Each row is a point on a tangle of strands that fork, close into loops and nearly touch. The rows are in no order.
Two points are linked if the straight distance between their rows is under 106. Some points are linked to none.
q956: 5	37	30	12	14	-35	-25	-21	-18	9	-50	13	5	-6	47	-8	-6	-2	42	-35	-1	-12	26	33
q112: 11	-15	14	36	-7	16	6	-22	18	-65	73	6	19	-14	-16	0	-7	-10	-22	9	-20	-6	8	-24
q809: -13	-12	34	38	5	-2	26	-42	26	-11	-19	-32	12	-46	15	-12	44	9	-9	41	-28	-29	-21	39
q87: 36	15	-33	-19	-13	34	-33	13	-13	-5	-19	-33	-40	14	-12	4	8	-26	85	24	41	-20	24	23
q491: -44	54	27	-31	-5	15	-34	11	-16	55	5	5	8	2	-39	-22	-20	-17	-35	17	15	61	-13	-17
q986: -4	-41	2	6	-3	-72	27	-21	45	-12	-37	-9	34	-9	18	-10	-9	14	7	-9	1	-41	-24	5
q700: 5	-68	8	7	5	-48	37	10	25	1	-53	-8	28	8	30	13	-2	34	-30	-7	-27	-40	-13	10
q815: -43	9	-38	29	-16	-9	11	-56	2	-45	38	-26	-37	-16	4	-26	33	20	24	20	-23	7	6	38
q379: -48	18	9	39	-13	-80	39	-57	20	-24	-21	-36	11	-5	22	-27	29	12	18	13	-20	-53	14	27
q951: -19	42	0	-1	-12	14	-16	-15	28	-32	-41	44	-14	-3	11	-58	-7	-8	28	-16	5	-1	17	11
q896: 35	20	27	0	22	70	-6	-8	42	-37	-23	45	-9	-3	32	27	-29	-40	6	-6	-16	0	13	23
q628: -13	-27	53	12	-26	-10	-18	72	-1	13	-17	39	32	-8	-35	-23	-11	51	-68	-20	-40	-21	1	-46
q64: -22	15	-40	5	18	-17	16	-10	-42	21	-18	-9	14	25	47	-10	32	27	-18	-16	13	24	-12	39
q249: 27	23	-26	-14	-22	28	-35	40	-12	27	-29	2	-46	8	-26	9	-29	-25	69	21	26	-13	55	-19
q821: 19	-38	-30	49	9	-78	27	-32	-16	10	-25	-16	9	-12	37	-2	24	24	27	6	4	-35	28	16
q57: -46	19	18	-16	-17	-74	-11	-7	-22	-15	-1	-13	-11	1	9	1	-22	33	18	-44	-6	20	23	5
q776: -21	15	3	-35	36	-36	-21	-17	-17	36	5	-23	37	-18	-31	-5	6	33	-36	-50	35	53	-57	6
q23: 17	4	-64	15	18	49	-17	-10	13	40	-12	13	-32	11	17	-3	7	-39	40	15	39	23	-1	19
q585: 15	-19	32	32	4	-31	-3	-34	-6	23	-7	-2	0	-25	19	-1	-9	-4	-8	-11	-21	21	7	-4
q168: -7	-9	-63	29	6	13	24	-28	8	-23	16	43	1	-40	20	-29	20	14	-35	-13	-30	59	-8	20
q252: -17	37	-21	-42	-27	-7	-21	42	3	-10	-14	60	-2	-1	-33	-5	-47	13	10	-26	18	12	17	-45
q774: -24	20	-3	-18	-17	-17	-3	13	-23	17	-27	-8	-47	25	24	5	-19	-11	38	4	1	20	44	0
q240: -26	-3	-2	4	-7	0	36	-41	52	-35	-10	-34	-30	14	27	-29	20	-14	50	20	-18	-43	29	51
q386: 10	27	-34	-12	18	47	-43	10	-56	26	1	20	-8	-3	-1	12	5	-11	-3	22	19	54	-21	4
q946: -20	-8	30	18	10	-17	12	-21	0	4	17	3	6	13	21	18	-14	-16	-38	2	-49	31	15	-12
q797: 46	-10	31	-21	-26	40	-15	50	11	-48	-42	5	-20	-15	-16	0	-8	15	32	-9	10	-57	14	-6
q532: -22	-33	33	-6	-33	-18	-12	18	4	2	24	-44	-10	-29	-43	-30	22	28	11	22	15	11	-30	-9
q255: -30	29	8	-73	5	34	-31	42	18	-24	-18	44	6	-30	-34	20	-16	-11	-24	-14	-15	47	-55	2
q554: -56	5	-43	-4	25	-15	30	-31	34	52	-17	10	10	8	21	-24	15	14	-25	-43	12	63	-28	21
q571: -37	-16	0	-24	-38	-61	-20	44	-16	5	-11	8	27	-7	-27	-14	-12	59	-16	-44	14	-2	-14	-37
q518: 21	-37	-7	22	0	-42	17	-8	-9	-46	33	-26	41	-38	-16	-6	32	32	-11	18	8	-38	-23	-11
q46: 33	-10	2	11	13	40	18	20	9	2	8	28	-9	37	3	22	-34	-19	-20	-8	-23	4	30	-38
q83: -3	-12	-29	-29	-15	6	-11	-3	41	-82	35	-1	-27	-12	-4	11	-22	-10	27	-14	-18	30	15	4
q396: -14	55	10	1	-8	42	-21	-4	-59	-3	20	11	5	46	5	-1	-21	-30	-9	22	13	-26	13	-17
q648: -1	-27	18	10	5	-58	29	-5	-24	27	65	-55	17	6	-22	10	37	2	-26	3	12	-1	-27	-26
q253: -4	-20	22	-40	-16	-22	7	56	-1	-25	-15	13	20	26	-4	12	-28	29	-25	-25	1	-54	-12	-8
q147: -20	21	-56	-2	-1	-1	-27	-7	3	24	-22	42	-3	-42	2	-44	-10	6	21	-17	29	67	-8	7
q145: 62	-41	-5	27	-23	15	4	55	-14	18	1	-29	-16	-20	-29	12	22	33	9	18	7	-11	29	-30
q256: 37	-29	-35	-5	11	-28	-11	-2	-14	-17	6	38	18	-15	-4	29	2	12	-2	-45	15	17	-29	0
q573: 11	-14	40	-8	-12	8	12	67	-22	16	10	-5	15	49	-24	24	-6	22	-61	2	-36	-40	29	-47
q140: -52	11	-11	10	-12	-9	27	-43	10	22	-11	-10	-32	25	41	-2	-9	-10	20	-3	-24	30	33	20
q45: -18	0	-13	-13	12	7	2	-20	8	53	19	-22	-27	-9	-14	16	15	-32	-11	25	-15	88	-17	8
q205: -29	37	15	-3	11	-5	-22	-16	-52	13	59	-2	23	10	-20	3	10	-5	-61	-6	7	27	-22	-37
q544: -1	-1	24	23	11	14	19	-10	34	-6	21	39	7	25	21	2	-37	-40	-48	-2	-39	31	29	-34
q267: 41	-54	25	-20	5	36	6	61	53	6	-8	-4	-7	3	-37	28	-23	10	-28	-2	-21	0	-9	-36
q813: -40	-6	28	-3	-16	-36	-13	-8	-18	-40	-9	-20	5	-38	5	-13	23	52	-12	2	-32	8	-17	29
q976: -39	-14	-35	24	-29	-24	9	-54	42	-41	20	6	-26	-29	6	-28	4	0	40	-1	-33	29	47	9
q134: 8	-10	47	-34	4	8	3	-2	58	-21	-28	-34	-35	-5	10	50	-28	-14	18	-10	-27	0	-2	37
q575: 2	-63	5	9	-5	-16	64	51	13	-1	19	-21	29	27	0	-3	11	20	-65	29	-33	-25	-1	-35
q578: -15	-21	-21	-1	15	-40	28	-48	-8	5	75	-38	26	1	-15	-2	26	3	-43	-19	-4	42	-25	-10
q274: 30	22	8	7	19	3	10	-23	-27	-63	-24	-34	-6	20	35	-3	19	-8	34	13	-9	-95	19	33
q309: 2	8	-20	20	17	-57	35	-53	-32	-31	54	-8	33	5	31	17	13	-2	-21	-17	-9	-22	-2	15
q366: 5	-5	-1	-33	-30	39	-40	15	40	-5	-12	7	-31	-27	-40	-30	-7	-10	65	16	34	-2	-5	8
q660: 14	6	-32	35	17	-24	-1	-46	-30	8	-6	-25	-9	-13	10	-31	56	-3	48	17	23	-42	-7	45
q162: 6	42	1	32	6	-14	-10	-25	-71	7	19	-10	10	26	12	0	3	-17	-4	-7	35	-27	2	-11
q668: 20	-30	-36	11	3	-3	2	24	-44	12	22	19	20	-12	8	-16	44	30	-49	-4	-12	48	-10	-3
q84: -28	16	-46	-42	-13	30	-21	16	16	-47	0	8	-40	-2	6	15	-22	-12	45	2	-2	44	15	18
q408: -31	-29	-44	16	15	-36	38	-46	23	66	4	-36	20	-16	13	-35	34	22	-7	-9	19	44	-32	13
q158: 21	25	39	-14	32	-21	-21	-59	-7	-2	-7	15	22	3	10	32	-15	-27	1	-34	13	-17	-26	22
q911: -28	7	-30	44	-3	-40	36	-26	1	-15	9	26	43	8	23	-56	4	0	-21	-5	20	-26	7	-24
q397: -36	10	1	10	-14	-24	-11	8	-30	-18	37	4	17	6	-36	-29	8	18	-22	-2	3	11	8	-31
q261: 12	9	10	-5	-17	12	0	8	-22	-86	10	-19	-32	-1	22	8	7	31	8	5	-34	-29	47	26
q749: -5	-31	-43	24	15	-27	35	5	-43	-33	16	-12	8	-15	18	0	56	41	-38	12	-26	30	-18	28
q238: -32	5	34	-12	14	-16	24	2	-21	-29	2	5	10	20	39	14	-16	26	-44	-21	-58	8	2	15
q598: 13	-63	9	6	-4	-25	26	4	54	-2	13	21	42	-22	-15	0	-11	12	-45	-13	-15	-7	-22	-34
q639: -24	-2	-32	-30	23	30	5	-5	43	17	0	12	5	-12	-10	-14	28	0	6	-3	32	38	-64	17
q521: -3	33	-66	-42	11	39	-10	38	16	30	-11	45	-7	39	-6	15	-21	-38	17	-10	47	9	-9	-28
q606: 33	15	10	76	8	25	20	-16	-28	-30	9	-18	7	-14	18	-15	36	5	-10	49	-7	-49	18	11
q782: -16	18	37	17	-32	1	-2	58	-15	43	-40	39	1	18	2	-8	-35	17	-41	0	-33	-7	50	-39
q516: -8	-34	21	2	-12	15	45	36	26	-22	-19	-36	19	20	-2	-15	29	17	-44	36	-24	-50	-23	-17
q574: 45	25	17	11	8	62	-27	-13	7	-78	-3	22	-13	-4	19	-4	-26	-17	22	-7	-4	-41	24	6
q472: 3	-19	67	24	-5	-45	-25	36	-21	32	-24	25	45	-30	-9	-1	-12	45	-58	-21	-36	-18	-1	-23
q767: 17	-30	-11	48	-8	-39	14	-59	27	1	22	-52	-19	-20	3	-14	29	-10	68	22	-4	-25	40	17
q308: -7	39	12	2	-21	47	-25	6	15	-31	-13	18	-29	-15	-9	-42	-5	-16	38	32	12	-6	11	12
q476: 21	-2	22	63	-9	-7	25	-7	13	-18	22	-22	36	7	-14	-43	8	-22	-13	49	27	-80	18	-43
q13: 10	-31	19	-51	1	61	0	49	51	-10	2	6	-29	9	-12	19	-20	-10	-25	3	-38	37	-2	-15
q688: 24	-56	9	5	-3	-47	16	5	41	10	-14	25	39	-9	-12	-24	-8	14	-1	-21	26	-19	-33	-23
q615: 45	-9	-7	38	-6	58	8	-27	14	-60	46	-38	-38	-1	-10	8	-5	-17	18	26	-2	-48	35	-2
q469: -13	-71	27	-31	5	-17	15	58	29	35	-11	-31	0	30	-10	26	-4	16	-49	-5	-46	9	-27	16
q693: 23	18	58	-1	-21	29	-39	63	-34	38	-44	8	-9	-15	-35	26	-2	34	-15	14	-14	-33	18	-21
q605: -19	9	-20	-5	13	-11	-24	5	-18	30	-36	56	3	-26	7	-6	-26	9	-28	-44	-4	72	1	-4
q936: 32	2	-29	6	2	18	-1	5	-16	7	-18	-23	-28	10	11	-16	36	-13	60	33	42	-46	0	19
q567: 14	-28	-10	5	-28	-2	-19	21	17	-3	0	-6	-24	-22	-36	-11	14	4	41	19	20	19	-19	-9
q345: -27	36	-41	38	7	-39	11	-63	-7	3	9	7	34	-1	18	-69	15	4	13	-9	31	-26	2	9
q82: -41	-2	-9	9	-14	-44	39	7	-3	-7	20	7	41	21	0	-46	-16	16	-41	-7	0	-15	-4	-51
q920: -3	-24	29	2	5	-54	25	20	-43	16	23	-63	7	16	9	47	24	23	-35	9	-6	-9	-35	6
q385: 20	-20	-31	43	19	-60	12	-21	-33	39	11	-11	18	-7	24	-23	39	10	27	1	38	-24	-7	-2
q882: 10	22	6	-1	-36	6	-21	1	-5	-31	30	20	-9	33	-34	10	-59	-26	24	-10	5	-20	55	-58
q627: -52	31	27	-23	-22	-33	-9	9	-17	-37	-22	-17	-15	-20	13	-23	4	24	21	-17	-8	3	-2	18
q93: -34	39	-43	-30	18	-18	-3	-42	-1	45	22	-3	-6	21	6	11	-22	-39	26	-29	29	44	-3	3
q226: -22	25	-28	-3	1	-2	-28	2	14	-13	-53	63	-2	-42	25	-53	-10	14	35	-35	9	35	-6	22
q113: 31	18	-17	14	5	25	-10	-14	-7	4	-22	55	24	16	33	-14	-9	-22	14	-23	37	-30	-13	-2
q792: 3	-15	56	-22	0	-3	22	16	37	-5	-7	-31	11	37	-5	21	-15	-28	-10	16	18	-57	-20	-18
q690: -12	-26	-28	-66	-3	-8	-27	59	-6	35	-18	22	-5	-18	-31	4	4	26	-15	-20	5	68	-42	-20
q442: 9	-7	16	12	-29	-21	7	25	-16	-67	22	-24	12	-17	-27	-19	13	31	15	15	14	-57	7	-11
q953: 35	5	40	39	7	42	-6	15	-21	18	-53	22	-6	-18	30	-9	15	-2	-7	21	-7	-25	12	21
q526: 5	-9	20	7	6	-43	8	-32	25	10	4	-37	10	24	-8	-21	7	-27	52	-8	53	-59	-4	5
q478: 34	-3	-10	-13	30	72	-18	6	28	-16	-37	53	-25	-41	21	31	-15	-28	22	-4	-4	39	-16	40
q745: -41	46	6	25	8	26	-1	-57	-11	23	37	-51	-17	20	16	5	35	-24	7	39	5	0	-16	53
q151: 64	-29	-2	-5	-5	70	6	13	49	-35	15	-26	-32	4	-14	19	-23	-27	17	5	7	-40	27	-12
q924: 19	-33	18	14	-22	-21	-8	25	22	-56	-6	17	-19	-36	-14	-9	-13	36	11	-20	-23	9	27	-24
q675: -28	56	5	-75	8	23	-25	24	-22	-27	-4	28	10	-6	-28	41	-41	-3	-15	-15	7	38	-23	1
q196: -12	35	2	26	-5	21	-42	-49	-22	19	54	-17	-13	-10	-29	-14	-7	-28	19	25	17	34	10	-4
q730: 15	-5	60	-32	-11	4	-22	52	-13	27	-74	-7	-6	-13	-8	12	3	32	10	10	0	-45	-12	22
q373: 17	-18	5	48	9	-34	27	-43	8	-34	-1	0	39	-68	12	-32	49	37	-22	21	-11	-38	-32	19
q542: 4	-4	-9	21	-6	-31	11	-51	-6	-28	33	-15	-6	26	35	11	-11	-21	14	-14	-9	-23	29	7
q793: -34	-4	-3	19	-30	11	7	-29	36	-7	18	2	-29	11	19	-19	-23	-36	25	8	-26	41	43	-10
q313: 20	33	-28	-15	25	11	-37	-24	-59	13	19	4	10	-14	-4	30	24	2	18	5	47	29	-37	22
q165: 16	39	5	9	2	76	-19	3	-20	-13	5	-3	-25	52	4	2	-22	-45	8	26	10	-39	38	-15
q17: -11	41	-7	20	32	51	12	-74	-8	26	19	19	18	2	33	6	19	-29	-30	1	-17	23	-27	37
q48: -27	-18	-20	0	-14	-47	-11	20	-11	4	-10	21	4	-24	4	0	-20	22	-20	-29	-16	79	21	-19
q876: -48	-12	-64	4	-7	12	45	-14	1	-4	26	-33	-4	41	27	-29	35	1	3	29	11	-4	-9	34
q34: 25	6	5	-31	-7	51	-18	44	-32	-30	20	7	-9	10	-24	23	3	8	-15	11	4	-16	13	-16
q708: -26	41	21	-6	-1	20	-26	-21	-38	37	45	-11	6	-4	-35	-13	5	-11	-20	18	23	37	-34	-6
q141: -5	13	-30	-8	-31	-1	-29	32	-8	-9	30	31	-9	9	-42	17	-45	-4	14	-16	9	28	37	-50
q447: 7	7	33	24	-40	20	-22	65	-11	37	-49	19	-11	-4	-23	-28	-8	36	3	16	-12	-38	40	-30
q509: 1	-29	32	20	-18	31	2	-31	53	11	51	-32	-27	-41	-26	-4	21	-13	14	38	-15	37	-5	6
q862: 4	6	-32	-2	31	25	-6	-38	-11	12	61	11	-3	29	-4	32	-12	-38	-31	-7	-9	51	3	-4
q921: 14	-2	20	-15	-9	-1	-36	24	-31	55	-7	25	24	-12	-25	17	-2	11	-26	-6	16	6	-27	-18
q124: -3	-41	38	-29	2	2	5	73	-9	47	-33	-6	9	38	-14	21	-3	32	-59	-1	-43	-18	-14	-14
q475: 57	-36	11	26	4	38	9	28	-20	5	35	-49	-15	-9	-14	33	38	0	-12	42	4	-15	2	-19
q909: -33	47	5	2	24	30	-4	-62	28	25	-4	14	-6	-8	32	-2	-6	-36	1	-6	-9	52	-16	38
q120: -20	-9	4	-27	2	-14	32	19	-16	-35	-7	13	24	38	35	19	2	24	-55	-22	-15	-28	-21	3
q43: 27	-44	50	24	-15	20	15	-10	63	-19	11	-10	-1	-47	-20	-15	2	2	11	35	-26	-4	2	-7
q709: -24	10	2	-18	10	34	-2	-58	37	34	-5	-2	-28	-39	8	2	17	-15	-22	17	-34	82	-31	49
q877: 15	13	45	-19	8	48	4	2	8	-44	5	-14	15	26	-5	17	-13	-22	-3	3	17	-68	-18	-18
q193: -11	6	-31	11	-36	39	-11	34	-4	17	17	31	-18	9	-9	-28	17	-4	-19	36	9	30	23	-25
q142: 0	26	5	-45	6	13	-6	28	-12	61	-12	14	1	46	-10	41	-47	-35	-24	-17	-1	10	3	-24
q372: -18	-6	-10	47	-7	-78	37	-17	-15	-31	-18	-17	19	0	50	-15	6	31	4	9	-20	-51	44	6
q383: 0	-7	17	-46	8	-3	-13	-8	34	-9	-26	-34	-38	-1	2	26	-10	-30	62	-1	4	-4	-18	43
q75: -33	-30	-2	16	1	-31	10	0	-2	69	-8	-27	-5	-5	-5	-31	25	21	-16	0	3	42	-15	1
q931: 23	44	36	-26	-17	53	-28	47	-23	53	-29	16	-17	4	-32	34	-18	1	-9	24	-18	-3	31	-39
q401: 37	0	5	43	9	40	30	-11	-5	5	-30	6	-19	22	45	-5	-7	-22	9	4	-12	-37	39	17
q188: 0	-20	-3	-35	28	21	9	-14	46	-6	9	12	6	-8	7	27	-5	-17	-1	-20	-3	36	-44	24
q870: 8	-4	-18	-27	-21	21	23	50	-6	-9	-7	-20	-23	61	-3	11	-11	-7	28	5	17	-45	35	-25
q886: -14	-30	-13	-20	-19	-36	-2	9	30	-61	5	26	-6	-15	6	-11	-29	10	24	-32	-17	14	21	-10
q16: -13	-7	19	-4	11	20	19	8	-15	-2	-15	-28	-13	22	21	5	34	-1	-10	29	-14	9	-25	18
q638: -41	53	-38	24	34	29	26	-70	-24	29	21	-14	5	36	36	-11	33	-21	-16	10	4	8	-23	45
q182: -36	37	5	-15	17	-53	0	-84	2	32	-23	-21	0	-4	22	-24	9	-2	42	-42	18	-9	-14	44
q340: 41	-12	-32	22	9	21	3	14	-43	6	53	-34	-5	28	-8	28	29	-12	2	21	28	-23	-8	-16
q186: -13	38	7	-29	-18	6	-34	25	-1	32	-38	4	-44	12	-10	18	-58	-28	61	5	9	18	45	-14
q857: 44	-36	35	19	-19	38	-5	20	40	-36	-6	6	-32	-42	-18	-3	-11	9	5	7	-32	7	32	-22
q849: -17	22	-16	-38	9	61	-1	25	29	-19	-3	9	-42	-1	1	20	-25	-31	4	7	-26	60	1	4
q110: -6	9	6	-36	34	37	-16	0	50	-22	-50	26	-3	-29	17	14	-4	-18	20	-26	-6	16	-47	52
q263: 42	-33	-2	-1	-26	-19	-27	43	-15	29	-8	2	-5	-34	-34	20	6	27	40	0	22	13	24	-27
q771: -14	-18	-59	28	11	-10	29	-52	27	8	-11	18	-4	-31	43	-21	25	10	20	-14	-12	39	6	41
q149: 26	-3	-8	38	16	22	-7	-53	-5	-21	70	23	11	-2	2	19	-18	-33	-23	18	-11	7	16	-7
q78: -14	-7	6	-24	-40	-20	-21	79	-26	-5	-8	50	8	1	-40	-12	-6	60	-31	-8	-13	-10	8	-48
q73: 24	20	11	-6	-1	38	-1	-2	-16	-71	3	31	18	29	13	-3	-5	-12	-16	-4	7	-73	6	-2
q318: 7	-12	31	26	-8	30	44	31	10	-34	-25	-42	-9	22	13	-17	15	23	-29	40	-11	-76	24	-2
q773: 40	-9	-22	8	34	2	-19	-30	-26	14	13	20	9	-32	-1	38	8	-13	23	-21	31	33	-27	6
q508: -44	-42	12	-33	-9	-22	41	13	28	14	20	-33	5	35	-4	5	11	-7	-42	-1	-31	20	-25	-6
q426: 7	28	8	37	3	-43	-24	-35	-27	10	-29	-38	-13	-1	24	-21	27	-2	59	4	6	-30	20	33
q417: -6	-14	17	-67	16	20	-32	68	15	0	-21	46	23	-5	-23	22	-19	19	-59	-24	-35	11	-47	-1
q917: -54	18	-45	-18	-6	25	9	-14	12	-2	40	-14	-4	21	-11	-30	42	-1	5	24	22	34	-46	25
q683: 24	18	36	25	-4	-7	-29	-33	23	-12	-33	-17	-24	-17	3	-54	21	-13	72	13	14	-55	31	27
q374: -7	-35	-20	-65	0	-13	-1	64	20	35	-19	36	25	21	-26	10	-14	27	-39	-34	-9	27	-32	-19
q402: -7	-79	11	-13	-21	-32	34	60	40	1	10	23	30	18	-31	2	-22	28	-61	-7	-32	-25	-13	-48
q944: 10	-49	31	30	8	-40	7	-14	8	19	-43	23	26	-24	32	3	-17	33	-41	-25	-43	8	-7	27
q536: -35	28	14	-43	-22	-1	-4	40	11	0	-31	35	14	24	-8	-7	-26	6	8	-24	16	-23	-10	-20
q955: -36	34	2	-71	-15	21	-28	66	-8	66	-26	15	0	18	-56	-2	-13	-6	-17	16	18	47	-14	-34
q152: 31	-17	-2	-63	25	31	-19	21	41	-12	13	24	5	-11	-14	69	-19	-34	0	-20	-3	33	-43	-6
q506: 7	45	45	19	21	-2	-33	-52	-24	-3	20	-14	13	-27	-5	18	1	-22	17	-4	25	-11	-40	36
q566: -27	-2	-67	-18	27	-10	41	-55	43	15	-1	21	11	-18	40	-2	26	14	4	-54	13	42	-29	59
q559: -35	55	22	-47	19	23	-15	-35	28	-23	-39	20	-15	-7	25	19	-8	-32	7	-18	-2	21	-28	51
q428: 84	-15	-7	16	1	57	9	25	10	0	0	10	-24	16	-10	31	-30	-30	20	-12	12	-25	41	-26
q968: 31	11	47	38	-8	20	-26	-13	-11	16	-13	26	-5	-42	2	-7	-1	-9	7	1	-5	17	23	9
q926: -33	-18	32	-12	-9	-21	-22	12	-7	56	-3	-35	3	-34	-41	-24	17	24	-18	11	-4	64	-32	-13
q525: 30	-1	-33	-16	15	30	-9	5	-31	7	59	-12	1	43	-16	47	-10	-37	0	-2	26	18	0	-25
q292: 15	59	-14	-55	7	57	-43	51	-21	-21	-13	60	-15	-10	-24	33	-32	-15	6	-5	21	5	-13	-14
q787: 17	29	22	71	5	-20	6	-28	-35	-28	35	-34	22	-23	-5	-35	21	-12	7	42	22	-67	11	1
q464: -7	11	-16	74	-6	-52	4	-87	-10	0	37	-20	3	-39	3	-29	7	-5	39	24	-13	-21	29	17
q891: 10	42	13	22	-5	11	-49	-69	-14	-2	29	0	-9	-31	-14	-26	10	-19	36	1	29	3	-7	28
q453: -43	-13	-5	-25	-10	-87	-5	12	-2	1	2	-10	11	0	-7	4	-37	28	-14	-49	-9	37	12	-31
q441: 39	1	-3	68	-3	30	12	15	-47	20	13	7	20	-4	9	-19	38	14	-33	40	11	-28	1	-10
q994: 14	-30	-56	1	14	2	4	33	22	72	-13	27	-7	11	1	14	-1	-18	5	-11	8	66	0	-13
q227: -33	1	-19	14	-14	-32	31	-21	-15	-49	11	-22	2	-34	16	-27	56	51	-3	22	-28	9	-10	42
q221: 20	-12	30	20	-25	-6	-1	-1	-3	-64	58	-41	8	-18	-48	0	-2	8	1	25	-7	-38	35	-42
q912: -44	28	-1	-46	6	-27	-3	2	4	23	10	-4	5	47	4	22	-38	-34	0	-30	14	31	-9	-14
q284: 26	-22	-31	48	-9	17	15	-57	12	-27	49	-40	-13	-3	-14	-7	18	-16	37	33	6	-27	21	19
q398: -25	47	-57	-36	44	-2	-27	-21	-13	59	-10	9	-6	-3	-8	1	-30	-34	1	-10	30	90	5	11
q739: -35	3	-34	-37	9	-19	20	-2	4	-18	-28	21	24	19	39	-2	6	15	-8	-36	12	1	-28	25
q878: -29	1	-5	-13	21	-33	6	-47	-6	1	37	-17	25	-27	0	4	20	23	-20	-26	13	20	-52	13
q661: -31	25	2	9	13	-48	13	-63	9	-5	-4	-13	35	-24	8	-32	26	20	12	-24	30	1	-29	31
q789: -2	-5	-81	-17	26	33	1	11	2	51	6	15	-35	33	19	13	4	-30	14	11	6	64	3	7
q887: 41	-34	38	49	-5	-14	32	7	15	-4	3	-6	32	16	-3	-2	-11	-10	-23	20	-10	-65	30	-46
q741: 17	-5	15	-9	-19	-34	7	49	-33	21	-13	-13	-2	55	-7	36	-15	11	24	-22	16	-46	40	-43
q352: 17	-10	24	-7	-5	-43	2	27	-55	17	12	-33	-3	16	-14	42	-10	20	-2	-17	-9	-8	12	-22
q942: 30	-32	53	27	-12	-51	9	15	19	-15	-11	-23	30	-19	-21	11	-30	24	-17	5	-11	-78	28	-43
q889: 9	32	-46	45	15	-12	0	-44	-6	24	-4	38	15	5	26	-37	3	-10	25	-24	35	-4	1	21
q669: 29	-3	14	-25	14	5	-6	-9	19	17	6	-33	-24	13	-16	44	-13	-43	57	-1	33	-11	-9	1
q641: 3	-8	11	-25	0	-13	-10	28	-10	24	-77	11	16	-4	11	-5	16	19	24	-26	18	-24	-42	27
q651: -16	-10	-39	13	10	27	13	2	-16	1	28	28	4	-15	10	-31	31	18	-46	17	-46	80	-3	3
q903: -11	-51	12	1	9	-10	52	26	3	9	46	-32	3	28	10	8	24	4	-78	26	-56	18	-10	-9
q949: 11	-49	27	46	-1	-8	35	-18	68	-33	-15	-31	1	-38	1	-32	22	16	6	42	-25	-29	-2	16
q262: 30	15	32	-37	3	20	-16	52	-22	84	-11	27	12	33	-25	54	-34	-12	-43	3	-20	7	15	-53
q706: 2	0	20	5	-3	-25	23	0	-5	11	16	-38	22	46	-13	14	3	-16	10	14	45	-68	-10	-25
q784: 12	43	-42	-30	8	57	-27	25	-11	0	-35	70	4	13	4	1	-19	-18	29	-4	41	-16	-9	5
q692: -3	31	-71	5	9	12	-16	-22	-1	38	-20	40	-15	-7	15	-30	14	-14	50	-13	58	33	-13	32
q42: 6	-15	7	9	11	-3	48	6	5	-49	-44	-48	-3	7	37	-6	28	16	-1	33	-13	-75	9	40
q343: 13	8	24	15	-14	-23	0	-16	4	-34	18	-13	2	25	-4	11	-40	-13	22	-23	6	-52	49	-26
q380: 6	-27	71	47	-18	-55	1	32	2	7	-33	-17	22	-22	-9	-5	-13	50	-46	15	-48	-46	25	-23
q25: 15	-13	-5	-42	-1	35	6	41	22	31	-17	-20	-22	47	-9	38	-24	-36	33	2	53	-20	1	-13
q411: 45	-3	-8	-44	19	-2	-39	21	-9	-19	-5	52	5	-28	-14	58	-24	1	2	-54	2	26	-31	-17
q869: 19	28	-3	14	6	15	-18	-30	-38	-74	23	-38	-14	16	22	15	19	0	27	24	-1	-52	31	41
q76: 2	38	-24	-46	45	22	-28	3	-41	49	-24	17	-8	-28	-9	25	-6	-22	-17	9	-8	86	-23	14
q783: 47	13	-3	30	15	66	-5	5	-11	24	-15	-14	-40	40	25	28	-34	-37	35	12	2	-17	66	-3

A fork is a point with three links, a tip a point with one. Leave the first point through the second and follow the links. Name the first fork or tip that comes.
q75; q408 | q227
q475; q340 | q43
q878; q578 | q134
q651; q168 | q567
q313; q386 | q693
q628; q472 | q441
q134; q383 | q878
q787; q476 | q453
q110; q478 | q526
q912; q93 | q188

A piece is two or more points that can be reached from each other along the links. Count, over all rows, the pieces, the separate loops (a circle has one, a figure eight two, a Y none), the forks (points with three links) and the tips (points with one).
pieces | 3
loops | 2
forks | 24
tips | 26

Name the points in between on the shortest way along the links from the first point to the second, in order.
q955; q352 | q491, q708, q205, q397, q82, q911, q345, q661, q878, q578, q648, q920
q151; q903 | q428, q46, q544, q946, q585, q944, q700, q986, q688, q598, q402, q575
q559; q142 | q110, q188, q152, q411, q256, q773, q313, q386, q76, q398, q93, q912
q554; q205 | q408, q75, q926, q532, q567, q366, q308, q951, q226, q147, q692, q889, q345, q911, q82, q397
q162; q542 | q396, q165, q783, q428, q46, q544, q946, q238, q120, q253, q536, q252, q141, q882, q343
q373; q380 | q518, q442, q221, q112, q149, q862, q525, q340, q475, q145, q263, q567, q366, q308, q951, q226, q147, q605, q48, q453, q571, q78, q628, q472
